Points, in no order, along strands that fork, close into loops and pass close to each other.
In the rows, 128 means zero.
Points whose rows are less than 61 apart are linked; no others are. Some points are linked to none.
K_854: [110 142  71 102 117 105 137 132 161 135 137 162 107 162 128 147  86 137
 128 173 124 135 108 111 174 127 178 152 154 134 116 181 121 156 140 140]
K_296: [130 106 191 164 194 103 135 135 135 115  69 140 133  91 136 107 172  84
  34  94 126 176 114  88  28 119  97 145 123 124 174 159 150 108  99 104]
K_232: [163 187 182 122 173 143 157 123 157 124  14 137 191 127 159 100 147 195
  99 104  79 150 119 121  38 124 115 138 105 181 137  55 143 101 116 165]
K_888: [137 142 176 121 161 117 152 144 154 125  56 150 121 103 125 113 181 113
  39  95 101 186  92  77  32 119 153 145 130 148 142 157 125 100  94 127]
K_387: [150  51 181 139 161 107 130 147  91 146 122  88 169  81 111 115 166  99
 107 128  96 134 149 139  73 121  54 156 101 115 214  71 166 111 100 138]
K_851: [160  66 148 130 133 106 113 138  84 162 168  78 137  95 110 124 162 101
 141 149 105 112 145 169 134 127  63 127 102 100 195  67 131 135 127 122]
K_655: [ 65 151 113 127 101 185 177 143 121  16 170 112 181 176 108 135  91 131
 207  58 148 152 136 171 176 106 167 101 117 103  75  83 145  81 100 134]
K_162: [151  54 124 138 139 112 123 122 113 153 161 100 115  99 106 120 146  91
 128 148 130 119 143 133 142 127  82 137 110 119 179 112 112 145 116  98]
K_821: [142 122 124 107 121 121 125 114 157 163 114 139 115 120 111 124 131 131
 102 130 129 130 108 108 112 129 162 153 141 156 131 144 101 122 123 132]
K_441: [121  99  69 123 118  92 137 115 148 112 152 154 100 167 142 146  82 128
 143 177 123 124 114 105 186 117 150 142 146 126 140 175 114 185 131 109]
K_803: [ 93 162 140 151  92 164 106 114 104 103 132 116 145 154 141 135 113 156
 184  86 149 102 136 163 142 125 136  80 129 123  70 106 145 103 141 137]
K_693: [139 152 188 159 109 153  92 112 102 124 123 107 164 125 147 128 143 168
 157  80 129  87 139 162 100 130  94  92 119 130 117  65 136 100 159 146]
K_962: [135  64 103 149 177 133 133 116 139 108 162 149  78  98 108 138 165  67
  98 152 179 139 151  79 152 127  99 129 115  96 156 176 133 158 103  64]
K_134: [121 150  96 107 110 120 121 120 150 156 124 144 116 150 126 136  98 144
 130 153 131 123 112 127 150 130 171 143 148 146 108 155 113 136 139 142]
K_250: [114 122 152 163 106 121 109 138  59 115 185  81 127 124 152 124 160 126
 201 115 125  75 125 182 151 120  76  68 115  84 131  77 133 134 174 130]
K_355: [115 126 128 160  96 123 103 116  92 129 152 105 123 150 157 131 115 147
 181 119 133  79 127 163 154 122 115  88 131 122 110 109 123 133 157 126]
K_302: [ 91 212  84 104 115 146 129 150 136 137 116 148 134 160 139 128  72 151
 140 151 136 139 137 148 167 148 167 129 150 130  59 167 150 122 151 158]
K_913: [ 85 193 124 127 101 180 116 125 117 107 114 131 155 155 130 127  92 153
 164  98 147 132 146 166 150 139 156  95 131 123  45 125 161  92 131 143]
K_656: [159  60 164 134 140 106 118 139  89 162 151  83 150  87 112 120 161 105
 126 136 104 118 146 154 105 128  64 141 103 111 200  67 139 123 120 130]
K_796: [ 70 157 138 124  98 198 153 133 126  28 160 114 186 163  99 130 104 132
 194  52 145 154 135 173 163 113 157  94 114 107  64  82 145  70 105 133]
K_548: [144 126 200 156 120 126  97 145  67 128 167  83 165  99 145 126 179 144
 169 106 114  80 138 181 109 128  60  90 107  90 162  42 155 113 176 155]
K_931: [155 135 173 117 151 121 150 124 152 146  55 132 148 103 131 104 155 144
  77  98  94 152 108  96  36 125 132 155 125 173 149 111 122 105 105 150]
K_739: [114 183 162 136 101 180  96 106 116 114 107 126 163 145 132 128 117 165
 156  79 139 119 140 167 119 137 136  90 123 132  66  94 151  90 137 144]
K_344: [133  77 121 158 195 138 120 122 122 121 160 141  87  87 114 134 186  55
  83 150 189 145 169  96 125 133  84 127 104  84 163 164 155 149  90  66]
K_843: [163 132 182 137 142 126 128 113 135 151  74 116 169 105 145 111 140 164
 107  97  97 116 127 125  52 129 103 147 120 168 158  73 123 104 129 155]
K_414: [120 153 127 137 101 136 100 107 119 150 124 125 133 150 143 131 106 160
 154 121 137  98 128 155 137 130 143 110 138 143  96 120 125 121 149 141]
K_509: [100 203 116 114 108 169 111 126 124 132 107 136 147 151 133 126  89 156
 150 119 142 134 142 161 147 146 159 108 137 133  49 135 152 102 138 150]
K_963: [146 138 185 157 112 140  94 116  98 137 131 101 159 117 150 125 143 162
 154  91 124  83 138 163  99 131  89 101 117 129 133  66 131 106 163 147]
K_615: [142  68  79 139 135 100 139 115 102 107 182  99  93 139 134 137 112  93
 161 187 108 115 145 138 202 123  75 119 113 102 172 132 105 192 126  78]
K_472: [125  83  70 120 129  98 142 113 160 105 156 160  91 154 125 148  98 112
 132 173 132 131 112  87 185 116 146 146 143 124 145 180 111 182 124  98]
K_690: [140 114 137 111 137 122 134 127 163 145 107 152 105 108 101 127 159 105
  69 116 133 156 100  85  91 126 166 154 143 145 139 166 107 113 107 120]
K_183: [116 198 146 121 106 177  99 113 124 131  98 133 159 147 132 124 108 167
 145  98 137 130 142 164 124 145 147 102 128 138  60 107 150  93 136 148]
K_577: [120 233 109  84 125 162 120 148 143 153  98 145 142 140 123 117  96 155
 119 143 132 153 137 148 137 156 163 133 140 141  52 145 134 104 146 159]
K_115: [159 124 158 126 126 124 121 108 139 165  99 121 142 109 128 115 134 149
 108 107 115 118 120 122  78 130 127 149 127 165 145 101 110 113 127 144]
K_61: [156 112 173 129 147 118 140 118 143 152  75 122 149  96 130 106 147 138
  88 100 104 134 116 106  47 125 115 157 122 166 162 103 118 107 113 143]
K_278: [139  78 110 125 131 114 130 113 155 143 140 141  98 118 106 129 133 105
 107 139 145 129 113  96 142 123 139 148 136 138 151 160 101 144 118 101]
K_450: [136 131 181 131 169 111 156 138 152 125  47 144 132 100 133 105 175 114
  45  92  97 177  94  80  23 117 136 148 127 153 153 147 131 103  96 130]
K_47: [157 175 162 119 122 146 109 105 140 158  78 129 158 126 136 120 130 173
 115 104 115 124 129 141  78 136 135 131 126 164 112  87 126 104 133 156]
K_413: [134 143 207 166 115 147  96 133  82 105 155  91 170 108 146 128 173 154
 174  78 129  81 140 171 101 128  67  80 110  99 137  51 151 103 175 152]
K_159: [159 108 167 134 132 119 124 113 135 163  98 114 147 102 130 111 139 142
 104 105 112 118 123 121  68 129 111 152 125 162 159  95 114 110 125 141]
K_640: [153 199 159 106 124 159 109 110 138 154  73 136 160 131 133 119 125 176
 115 105 118 137 132 148  85 144 144 127 124 160  90  92 133  99 132 157]
K_607: [147 143 155 139 110 136 100 104 122 157 114 116 145 125 141 125 123 162
 138 106 126  97 131 149 103 130 122 119 129 151 121  90 118 112 147 144]
K_20: [130  92  87 133 114 102 126 109 136 134 152 134 101 152 136 136  97 125
 146 162 129 108 118 122 174 118 134 134 139 135 143 151 103 167 137 108]
K_707: [114 146 217 161 116 166 118 140  87  52 184  92 180 107 121 124 199 141
 201  55 148  92 130 165 106 115  66  67 106  83 127  52 154 103 169 148]
K_554: [145  51 148 144 163 120 124 126 118 147 140 115 120  82 102 117 166  73
  90 128 145 141 151 113 103 128  80 146 108 115 185 131 137 131  93  95]
K_352: [138  68  81 136 130 101 136 108 132 115 166 126  94 142 128 137 105 104
 146 174 129 114 129 113 187 121 108 133 126 121 161 153 103 184 126  87]
K_899: [125  99  92 109 131 115 137 123 171 128 137 163  91 132 103 144 128 107
 100 150 141 143 102  83 155 120 171 152 147 130 136 185 106 143 121 110]
K_184: [148 100 133 120 126 119 126 113 151 161 116 133 117 110 111 121 138 122
  98 122 131 128 113 105 102 126 144 154 136 154 147 140 102 124 119 124]
K_412: [154  59 135 136 133 107 117 126 104 160 159  93 125  97 111 120 146 100
 131 143 122 111 143 145 135 129  78 136 109 120 183  95 114 139 122 109]
K_223: [ 78 179 137 131  97 192 123 125 115  81 123 125 165 155 120 129  99 147
 175  75 146 137 145 168 151 133 152  86 125 118  45 110 161  81 123 136]
K_246: [159 104 168 145 122 117 106 119 110 163 129  98 150 103 138 118 139 143
 132 113 114  94 134 148  96 128  90 132 119 141 162  73 116 117 145 141]
K_668: [153  80 163 135 144 115 129 119 137 155 107 120 132  91 117 108 150 111
  87 106 123 132 123 106  72 126 108 158 125 151 170 120 116 117 109 123]
K_39: [ 71 169  74 139  96 118 148 147 110  97 131 150 124 189 177 144  54 156
 174 148 130 121 141 141 183 134 166 112 151 112  79 175 174 156 132 149]
K_775: [126 164 117  79 139 134 143 172 175 133 112 169  93 111  90 144 162 105
  56 139 112 182  97  76 117 132 201 156 147 127 109 187 104  99 116 138]
K_358: [153  80 151 134 134 115 125 115 134 161 121 117 127  96 115 114 143 113
 100 116 127 123 123 112  92 127 111 153 125 148 165 119 107 122 117 120]
K_469: [121  86  69 115 138 105 145 118 172  93 153 174  84 147 113 154 111 103
 116 168 142 145 109  69 182 114 157 147 144 114 142 194 116 174 120  97]
K_728: [ 52 158  76 144  90 151 192 166  94  38 139 132 147 181 162 141  55 146
 203 100 143 136 161 142 183 129 167 102 134  97  66 146 188 127 101 149]
K_293: [131 140 110 115 109 122 114 111 143 161 124 135 119 143 127 132 106 146
 131 142 131 114 114 132 139 130 160 138 145 149 114 140 110 132 138 138]
K_930: [128 170 103  76 126 129 135 146 171 157 114 154 111 129 100 133 125 131
  94 152 121 155 105 102 130 137 190 160 149 148 104 168 104 115 129 152]
K_169: [124 141  95  97 117 118 129 126 164 154 125 151 109 140 111 136 112 133
 112 154 128 137 106 108 146 128 179 154 151 147 116 166 108 133 134 139]
K_681: [126  78  80 126 151 117 142 116 172  91 154 177  77 132 107 155 132  90
 105 158 158 145 115  62 174 116 148 141 140 107 144 196 120 166 116  82]
K_830: [137  81 172 163 186 114 122 130 125 129 112 136 121  83 122 114 175  67
  50 107 156 161 140  96  62 127  88 146 116 109 176 158 151 119  92  91]
K_382: [136  55  92 143 170 130 138 112 132 108 170 135  81 101 104 136 155  66
 116 166 162 135 155  89 167 129  89 129 109 100 162 165 127 170 100  66]
K_482: [ 78 210  78 114 111 146 139 156 128 121 119 147 137 166 149 129  62 150
 149 146 139 140 145 149 175 147 166 123 149 121  55 173 165 126 147 157]
K_951: [113 188  81  67 133 127 146 173 177 142 126 163 106 132 100 141 115 125
  93 171 113 165 108  96 155 138 192 163 155 133  95 186 106 120 143 161]
K_284: [148  49 186 134 164 103 133 155  82 141 121  83 179  86 106 122 174  97
 109 138  85 139 152 148  73 116  48 153 100 103 223  60 185 109  94 142]
K_149: [155  70 133 133 129 104 113 135  80 157 176  77 127 102 114 127 156  99
 152 157 106 109 143 172 153 126  66 118 102  96 186  75 122 145 131 112]
K_511: [150  72 133 133 131 112 122 113 136 158 137 118 114 104 112 119 137 108
 112 131 135 119 125 116 119 127 113 148 125 141 164 127 103 134 120 108]
K_96: [142  72 103 135 123 108 122 110 130 143 156 119 105 126 122 128 118 110
 136 154 134 109 125 123 161 123 113 136 128 132 158 137  97 160 130  99]
K_652: [136  62  93 133 145 117 135 111 151 120 156 142  88 117 106 136 134  88
 114 155 153 130 126  89 163 122 119 140 127 121 157 168 109 162 113  81]
K_614: [147  67 107 135 131 103 123 127  87 142 181  83 108 116 118 130 140  92
 158 173 109 112 144 164 181 125  68 116 105  98 180  98 111 163 129  95]
K_62: [159  90 159 139 126 116 113 117 119 166 128 103 142 101 129 117 137 133
 121 116 117 106 132 136  96 129  96 143 121 146 167  89 111 121 133 132]
K_694: [138  75  79 144 123  93 133 111 111 110 172 113  96 152 146 137  96 110
 162 180 114 107 132 131 195 120  96 121 123 113 162 143 103 192 133  86]
K_73: [ 58 171  73 143  93 131 163 158 101  78 130 145 132 183 176 140  52 152
 185 130 135 128 152 142 183 137 164 106 144 105  69 172 187 145 122 151]
K_982: [ 61 143  92 137  97 164 194 149 100   8 171 112 163 187 134 146  91 137
 225  66 154 135 137 156 179 101 163  95 122  98  84  91 153 104  98 135]
K_495: [140 126 153 113 147 124 139 136 161 137  90 156 105 103 108 126 171 103
  50 105 124 170  96  78  69 125 167 151 138 141 138 168 113 105 100 119]
K_659: [ 99 141 125 160  92 137 109 115  92 114 146 111 127 158 156 136 109 152
 189 109 142  85 129 163 154 118 126  81 133 119  92 116 133 127 151 130]
K_46: [105 185  74  87 123 119 138 154 164 145 128 160 115 153 123 139  88 141
 117 173 122 146 115 116 168 138 185 155 155 135  94 180 123 136 148 158]
K_128: [145  47 119 137 151 119 128 121 115 143 162 107 106  94  99 123 154  76
 118 152 142 128 152 122 146 129  79 137 106 112 181 126 121 150 102  87]
K_432: [159 145 162 125 123 133 113 107 136 163  91 121 151 119 136 119 131 162
 113 107 114 114 124 132  78 130 127 139 128 165 131  89 115 108 132 151]
K_760: [162 179 177 124 131 149 116 106 138 146  63 130 173 124 146 116 134 184
 113  96 107 126 132 139  64 138 123 128 117 166 119  72 135 101 132 160]
K_848: [117 120 114 153  97 115 106 113 100 136 150 111 116 156 157 132 106 145
 173 135 133  84 125 158 161 122 122 100 134 127 118 120 117 145 155 122]
K_135: [144 196 123  68 131 141 135 147 160 166  89 147 127 120 107 123 136 146
  87 138 113 164 113 112  97 144 180 154 138 158  95 142 109 106 125 161]
K_84: [141 132 196 162 116 134  95 136  76 124 158  88 163 105 149 127 169 150
 170  95 122  77 138 175 106 128  66  89 110 101 149  50 147 109 175 151]
K_242: [129 145 108  84 130 126 138 145 175 145 116 162 100 122  95 138 141 115
  81 143 125 160  98  87 125 130 191 158 149 142 118 178 104 115 121 138]
K_924: [ 74 166 146 132  97 200 133 126 119  52 140 119 176 157 106 132 108 140
 186  58 146 144 140 171 152 123 151  85 119 113  53  94 154  74 114 133]
K_800: [142 138 166 112 152 121 146 140 158 137  69 150 116 102 115 117 174 112
  48 100 106 177  95  80  45 124 162 151 133 151 139 157 117 102  97 130]
K_762: [137  91 101 121 122 111 127 111 153 146 140 139 102 130 113 132 119 115
 119 148 139 121 113 106 150 122 147 148 140 141 143 157  99 147 127 110]
K_273: [137  73 137 158 188 130 119 125 125 127 148 140  97  85 113 128 180  59
  71 134 182 149 158  94 107 130  89 133 111  93 167 164 149 137  93  72]
K_102: [122  97  75 145 108  87 134 112 115 105 161 133 101 177 169 143  77 131
 167 175 111 106 124 130 191 118 123 119 140 118 142 158 116 196 135 102]
K_777: [ 99 147 110 149  93 132 110 115 106 127 137 122 124 166 158 139  93 155
 178 126 139  94 128 158 160 122 144  98 139 129  90 132 134 133 146 133]
K_865: [154 157 167 105 153 124 156 131 156 146  45 139 147 108 128 106 160 150
  75 103  91 165 105  95  34 125 145 153 123 174 138 111 122 105 103 155]
K_85: [119 158 102  78 136 129 144 167 180 133 120 170  93 119  89 145 148 107
  70 150 115 173  98  78 136 131 201 160 151 130 110 190 105 108 123 141]
K_434: [ 65 144 109 134  98 174 180 142 110  13 175 110 172 180 118 141 103 134
 221  58 157 137 131 163 171  99 159  93 119 100  82  84 143  93 103 133]
K_706: [129 100 190 172 202 104 128 135 128 115  82 136 134  88 136 110 172  72
  36 102 138 174 127  95  34 122  83 146 119 112 180 157 159 111  98  99]
K_970: [164 189 168  98 157 140 152 128 155 142  29 140 168 120 140 103 149 178
  89 109  86 164 116 114  39 131 137 145 114 179 124  81 133 104 111 166]
K_178: [143 155 142 122 109 137 104 105 132 164 105 127 140 131 133 124 119 162
 128 117 128 110 125 143 106 134 143 129 135 156 110 108 116 113 139 147]
K_93: [122  98  89 158 106  91 130 119  85 104 171 106  98 165 175 135  94 124
 183 165 107  91 128 153 194 118 100  98 129 106 143 136 115 185 148 100]
K_869: [147  66 109 137 129 106 120 122  98 145 174  90 109 116 122 127 132  98
 151 164 117 107 141 153 171 126  78 122 109 109 175 107 106 161 131  96]
K_988: [144  97 132 118 133 120 131 117 159 149 116 145 106 108 103 124 149 107
  83 120 138 140 108  91 105 124 152 154 139 145 144 159 105 122 111 114]
K_36: [120 170 117 119 104 140 107 113 132 154 115 133 132 151 137 132 100 159
 143 131 137 112 125 151 138 135 159 121 143 145  86 132 127 117 143 146]
K_524: [101 221  96  97 118 155 123 146 138 143 109 145 140 151 131 123  84 152
 132 144 136 144 138 152 155 152 164 128 145 135  52 156 145 111 148 158]
K_881: [ 53 153  83 145  89 157 185 156  94  35 145 124 149 181 152 144  69 145
 211  90 148 131 152 147 180 119 165  95 130 100  66 131 176 117 103 143]
K_917: [145  67 108 138 125 107 121 115 119 147 163 107 107 119 122 128 124 105
 141 157 129 107 133 136 163 123  97 131 120 126 165 124  99 156 131  97]
K_394: [137  88 101 130 118 108 122 107 140 147 147 128 104 135 123 132 111 122
 133 151 135 110 116 121 156 121 134 139 135 141 145 145 100 154 133 108]
K_969: [120 103  75 154 103  80 140 118  99  90 164 130  99 186 187 143  73 132
 175 173 102 102 128 133 196 118 118 109 139 108 140 159 125 203 133 100]
K_948: [142  53  82 135 151 116 142 114 115 113 179 105  91 116 108 135 137  76
 143 184 128 127 156 119 189 125  74 126 103 103 175 138 115 180 106  73]
K_726: [120 110  83 106 122 110 136 124 171 131 137 162  96 143 109 144 112 118
 112 160 135 138 102  91 163 121 173 154 150 133 131 181 107 150 127 119]
K_45: [137 148 146  95 142 128 141 152 165 138  90 160 101 107 101 130 175 104
  46 115 114 180  95  77  77 126 185 151 140 139 124 174 110 100 102 129]
K_12: [111 187  76  76 127 120 141 163 172 145 129 163 110 141 110 139  99 132
 106 173 118 156 112 106 161 138 187 162 155 134  94 184 113 130 147 160]
K_391: [138  82 155 165 194 122 115 128 122 128 132 140 109  84 119 124 181  60
  55 123 178 157 153  98  80 130  86 138 113  97 173 160 158 127  92  79]
K_858: [145  56 127 139 150 120 127 117 136 142 145 127 104  95 104 121 154  82
  97 133 151 132 135 101 124 126 105 146 119 125 169 148 113 139 105  89]
K_833: [133 163 132  80 139 133 143 163 170 141  99 163  99 108  94 136 168 108
  54 129 110 183  96  78  93 132 195 154 144 136 113 177 107  98 107 139]
K_22: [161 163 186 131 163 135 149 118 149 133  33 128 185 116 156 103 144 185
 101  99  82 134 121 119  37 125 107 142 112 180 148  61 137 100 122 162]
K_487: [167 202 176 107 166 150 148 126 156 131  16 144 185 129 151 102 145 194
  97 105  85 163 124 127  44 132 125 134 105 178 119  59 145 102 115 166]
K_342: [148 252 117  56 143 162 134 175 152 158  86 147 140 121 112 108 121 148
  90 149 116 182 134 132 113 163 157 144 129 149  55 133 115 104 144 162]
K_54: [160 178 166  96 152 134 152 129 156 149  41 139 155 113 132 106 154 165
  81 106  90 164 110 106  38 129 145 150 118 178 128  96 124 105 108 163]
K_123: [152  67 115 126 135 106 122 133  76 148 184  75 116 109 107 132 158  89
 157 173 102 118 148 176 175 126  61 113  97  85 188  78 126 156 122 101]
K_303: [123 101  80 160 105  83 140 120  84  84 170 115  97 182 188 140  83 126
 182 173  96  96 131 145 196 117 103 100 134 100 145 151 122 202 138  93]
K_894: [114 145 210 161 116 155 114 147  72  70 188  87 168 102 128 122 201 137
 203  72 143  84 128 173 112 118  62  65 106  75 132  52 159 110 176 150]
K_429: [141 178 135 106 115 143 108 112 143 166  95 134 141 134 127 123 117 163
 120 122 126 126 125 141 105 140 157 133 137 158  94 115 121 109 136 153]
K_594: [132 242 113  71 133 162 124 156 147 158  91 147 142 131 119 113 107 152
 106 144 125 165 135 144 126 160 160 137 135 145  54 138 127 103 146 161]
K_462: [124 148 177 162 101 154  92 114  96 115 138 104 156 132 145 130 141 160
 172  78 138  84 138 166 114 126 101  80 121 121 104  76 135 102 159 141]
K_674: [151  96 142 145 115 114 103 115 111 162 146 101 129 116 134 122 127 135
 143 127 125  92 130 151 127 126 100 125 124 136 153  94 105 130 146 127]
K_842: [135  62 104 142 160 126 131 114 149 116 152 148  82 104 105 135 154  73
  99 144 170 138 134  82 151 124 114 138 124 111 156 174 119 153 107  72]
K_630: [142 115 143 148 107 120  98 111 108 158 142 104 132 126 143 125 123 145
 152 120 128  85 128 155 128 127 106 114 127 138 135  95 111 127 152 132]
K_373: [103 164  68  93 117 108 138 146 163 135 134 163 112 162 129 145  79 140
 124 175 121 141 112 112 176 133 183 155 156 131 105 184 127 150 145 152]
K_475: [ 81 162  72 134  98 108 142 142 118 108 135 153 120 189 175 145  56 156
 165 160 124 121 134 137 184 133 166 120 154 116  92 179 163 167 138 147]
K_117: [ 87 201  66 101 119 120 141 163 150 132 130 161 124 167 146 136  62 148
 133 172 126 143 130 130 179 144 173 144 157 123  79 187 148 145 155 163]
K_292: [ 73 190  77 127 102 135 140 149 120 113 124 148 131 176 159 137  58 154
 162 145 138 129 143 146 178 140 167 117 150 119  65 175 168 137 141 154]
K_923: [ 94 147  70 132 100  98 137 132 125 113 139 153 114 188 172 148  60 151
 160 169 120 118 124 130 184 129 165 127 153 120 104 177 148 176 138 139]
K_874: [154 125 155 112 135 123 135 117 152 160  86 133 130 106 118 114 147 134
  86 108 114 140 110 101  66 128 146 156 133 165 143 125 109 110 111 139]
K_767: [121 116  80 112 116 106 132 119 158 136 140 153 102 154 124 144  97 129
 128 165 129 129 106 105 169 121 168 149 149 138 129 173 109 157 134 123]
K_79: [126  93  82 139 110  95 128 110 125 122 156 130 101 164 152 140  87 130
 158 170 123 104 121 129 185 118 129 125 139 127 141 154 109 180 139 104]
K_473: [143 205 145  99 120 160 110 116 138 159  80 138 152 133 128 121 117 170
 117 114 123 139 132 147 100 147 154 127 128 156  78 105 132 102 134 158]
K_161: [152  51 170 138 152 108 124 141  97 156 134  91 153  81 109 114 163  95
 109 130 108 129 150 138  88 128  62 152 102 115 202  81 146 120 103 127]
K_139: [114 115  68 125 109  86 138 120 140 109 152 158 104 180 159 148  69 137
 151 180 116 122 118 113 189 121 154 138 150 121 132 176 126 191 132 119]
K_664: [136 118 115 124 108 117 112 108 139 161 130 128 118 137 128 129 111 140
 132 138 132 108 117 132 137 126 145 137 140 149 127 131 103 135 137 129]
K_141: [125 141 207 160 118 143 103 147  66  93 184  84 165 100 138 123 197 138
 194  87 132  80 132 179 112 122  60  70 106  76 143  48 162 112 181 154]
K_235: [128 150 217 169 113 163 101 130  89  80 155  97 178 112 138 130 177 156
 180  61 137  85 139 166  99 124  71  72 107  99 126  52 154  97 171 150]
K_507: [122 121  98 136 103 111 115 111 127 145 139 128 112 157 144 135  95 144
 154 149 133 100 118 138 163 122 145 123 142 139 120 143 113 150 145 125]
K_64: [144 218 121  59 137 144 139 162 160 164  87 147 127 116 105 119 138 145
  83 144 110 174 118 113  99 151 177 154 134 156  85 140 107 104 128 165]
K_532: [144  63  74 133 147 107 145 114 102 103 185  98  91 128 119 138 126  80
 158 196 111 125 156 132 203 125  66 120 102  95 178 131 114 192 113  74]
K_737: [146 115 130 127 113 120 112 107 137 166 126 123 124 126 127 125 121 141
 127 128 131 105 118 132 122 127 136 139 136 153 135 121 103 127 137 131]
K_990: [135  67 110 155 188 138 126 120 127 115 164 142  81  89 108 137 177  58
  95 155 181 141 165  91 142 132  86 128 107  89 161 167 145 155  94  64]
K_95: [120 150 226 167 115 172 111 132  94  55 164  99 186 111 126 130 190 151
 187  48 144  93 134 162  99 121  66  69 105  93 126  51 155  94 168 149]
K_201: [ 56 150  88 139  94 169 193 156 103  19 156 118 163 181 136 142  75 138
 215  76 152 141 148 156 181 112 168  99 123 100  73 109 165 103  97 140]
K_713: [135  64  84 130 138 108 139 108 150 113 159 141  88 131 116 138 118  96
 127 165 142 126 125  93 178 119 121 139 130 121 158 167 105 176 119  82]
K_214: [138 173 118  79 125 132 133 138 164 164 102 149 118 122 103 128 132 138
  91 139 119 154 106 107 110 137 182 156 144 154 106 153 105 111 124 152]
K_353: [122 121 109 145 101 114 110 111 116 144 144 119 115 155 150 134 100 144
 163 140 132  92 123 150 159 123 133 112 139 133 120 131 113 146 149 125]
K_255: [102 153  97 134  97 123 115 118 122 137 132 134 121 170 153 139  84 154
 162 144 135 105 123 148 165 128 157 114 147 134  92 149 135 139 145 138]
K_677: [140  55 123 146 166 127 127 120 130 132 152 130  97  89 101 124 164  67
  93 139 163 139 148  99 131 131  93 139 112 108 170 154 128 144  97  78]
K_598: [142  48 122 142 165 128 128 122 117 136 159 118 103  87  97 125 168  66
 105 149 155 138 159 111 136 131  78 137 102 105 177 139 134 148  92  81]
K_67: [ 53 170  74 141  94 147 183 167  99  56 131 139 144 179 167 138  50 148
 192 111 142 137 163 142 184 134 164 105 138 101  62 162 193 132 111 151]
K_836: [ 56 164 104 136  96 181 159 143 106  52 139 120 160 169 129 135  79 141
 197  81 151 138 149 160 172 122 161  92 126 108  52 121 168  93 112 138]
K_814: [138  50  87 138 158 121 140 112 129 112 171 123  86 108 106 135 143  74
 128 170 146 131 152 101 176 128  87 131 110 106 167 153 116 174 105  71]
K_265: [155 120 173 151 116 125  96 119 101 154 134  98 152 110 146 123 141 152
 145 105 117  85 136 159 101 130  86 116 117 133 151  67 124 113 156 145]
K_411: [132 100 188 152 178 106 147 133 139 124  63 133 139  89 134 101 166  99
  51  92 112 164 110  86  28 120 104 152 124 144 172 144 139 106  99 119]
K_531: [130  93 184 172 203 108 120 133 121 121  99 133 132  86 132 114 173  68
  39 108 152 172 140 100  44 125  77 145 114 105 182 155 166 115  94  95]
K_809: [105 129  71 133 103  90 134 124 129 112 146 151 108 186 169 148  66 147
 159 173 119 115 120 127 187 124 156 128 151 122 120 172 135 183 137 128]
K_228: [165 173 183 127 143 143 128 110 143 142  50 129 177 120 150 112 138 185
 106  97  96 129 127 132  51 133 117 136 116 173 133  67 134 101 127 161]
K_137: [142  69 118 132 140 119 129 115 150 140 141 138  97 105 103 126 145  92
 100 134 150 130 122  94 133 124 126 148 130 132 158 157 105 141 112  92]
K_142: [122 202  94  59 137 134 147 185 175 147 119 158 107 120  95 134 129 125
  82 164 107 175 110  95 139 143 190 162 149 137  88 177 100 108 140 163]
K_287: [137 135 207 154 121 130 100 153  59 113 179  80 168  96 141 125 197 138
 180 106 119  83 134 187 111 125  56  80 103  74 161  40 167 115 180 157]
K_806: [140 145 120  93 123 127 127 124 162 164 106 144 116 123 107 128 132 136
  96 134 124 141 106 107 110 131 174 154 143 157 119 148 104 116 123 142]
K_331: [133 128 157 157 103 130  93 114  96 143 146 100 137 128 149 128 132 152
 166 107 131  80 132 163 126 126 100  97 123 126 124  84 121 118 160 137]
K_395: [147  76 169 143 155 113 134 123 135 147 101 121 134  85 119 107 157 100
  76 102 124 141 125 100  61 126 101 158 121 143 177 128 127 114 103 119]
K_890: [108 166 165 151  96 172  98 107 107 105 124 118 158 145 136 133 125 163
 171  74 143 104 139 164 124 127 126  80 124 126  76  90 145  92 143 139]
K_956: [153  75 136 141 122 109 109 123 104 161 159  93 125 107 125 122 136 116
 140 140 120  99 135 151 137 128  85 127 115 124 170  93 108 138 139 116]
K_795: [146 238 114  50 143 149 143 185 161 159  91 147 128 113 106 115 134 141
  80 153 107 184 124 114 106 156 169 153 132 150  71 145 104 104 136 167]
K_776: [114 134  90 130 101 112 118 116 132 140 136 137 113 166 146 139  86 147
 151 156 133 108 118 137 167 124 158 126 147 138 113 154 121 152 144 131]
K_442: [106 167 132 142  95 154 101 109 111 130 121 124 142 153 143 134 105 161
 165 105 142 104 135 162 139 130 143  95 133 133  77 114 139 109 144 141]
K_268: [132 225  98  54 140 142 146 185 167 154 108 152 117 119 101 123 126 133
  84 162 109 175 120 107 128 151 179 157 144 143  76 164 100 107 143 167]
K_686: [129  89  98 118 141 121 135 121 170 119 138 167  85 123  99 146 144  94
  91 142 153 147 106  73 150 120 162 148 142 121 141 188 110 141 115  96]
K_18: [143  87 178 143 163 113 140 126 139 139  83 126 138  87 124 104 159 104
  65  96 117 151 117  93  46 124 105 157 123 147 174 132 128 110 101 122]
K_281: [128  80  92 129 153 122 137 117 169 103 147 173  77 123 105 150 145  87
  95 147 164 144 114  66 161 117 148 141 139 109 143 193 116 153 114  81]
K_872: [112 197 118 112 108 155 107 121 131 149 106 137 142 150 132 128  96 160
 140 127 137 128 133 155 137 142 161 117 140 143  64 132 139 109 140 151]
K_113: [123 133 162 164 101 138  96 119  85 123 155  96 140 130 151 127 140 149
 180  95 136  75 135 170 129 124  96  81 120 114 117  80 129 116 165 134]
K_156: [154 104 175 148 121 113  98 139  75 151 163  80 153 101 140 123 161 134
 159 123 109  87 138 178 117 129  66 109 108 102 172  53 136 122 163 144]

A fork is a point with three links, a tip a point with one. Leave the first point through the second and follow the links. Name the first fork or tip that comes.
K_614; K_123: K_284
K_54; K_970: K_47
K_79; K_102: K_93
K_382; K_814: K_962
K_775; K_833: K_495

How many points has the smallest loop of links through each point below? Write - if it is on no loop.
K_54: 14
K_532: 11
K_273: -
K_214: 13
K_707: 9
K_848: 8

Name the points in between on the shortest way along the links from the first point to the second, in order.
K_524; K_46: K_577, K_594, K_342, K_795, K_268, K_142, K_951, K_12
K_473; K_970: K_640, K_47, K_760, K_228, K_22, K_232, K_487
K_450; K_495: K_888, K_800
K_674; K_677: K_956, K_412, K_162, K_128, K_598
K_273; K_395: K_391, K_830, K_531, K_706, K_296, K_411, K_18
K_302; K_475: K_482, K_292, K_39
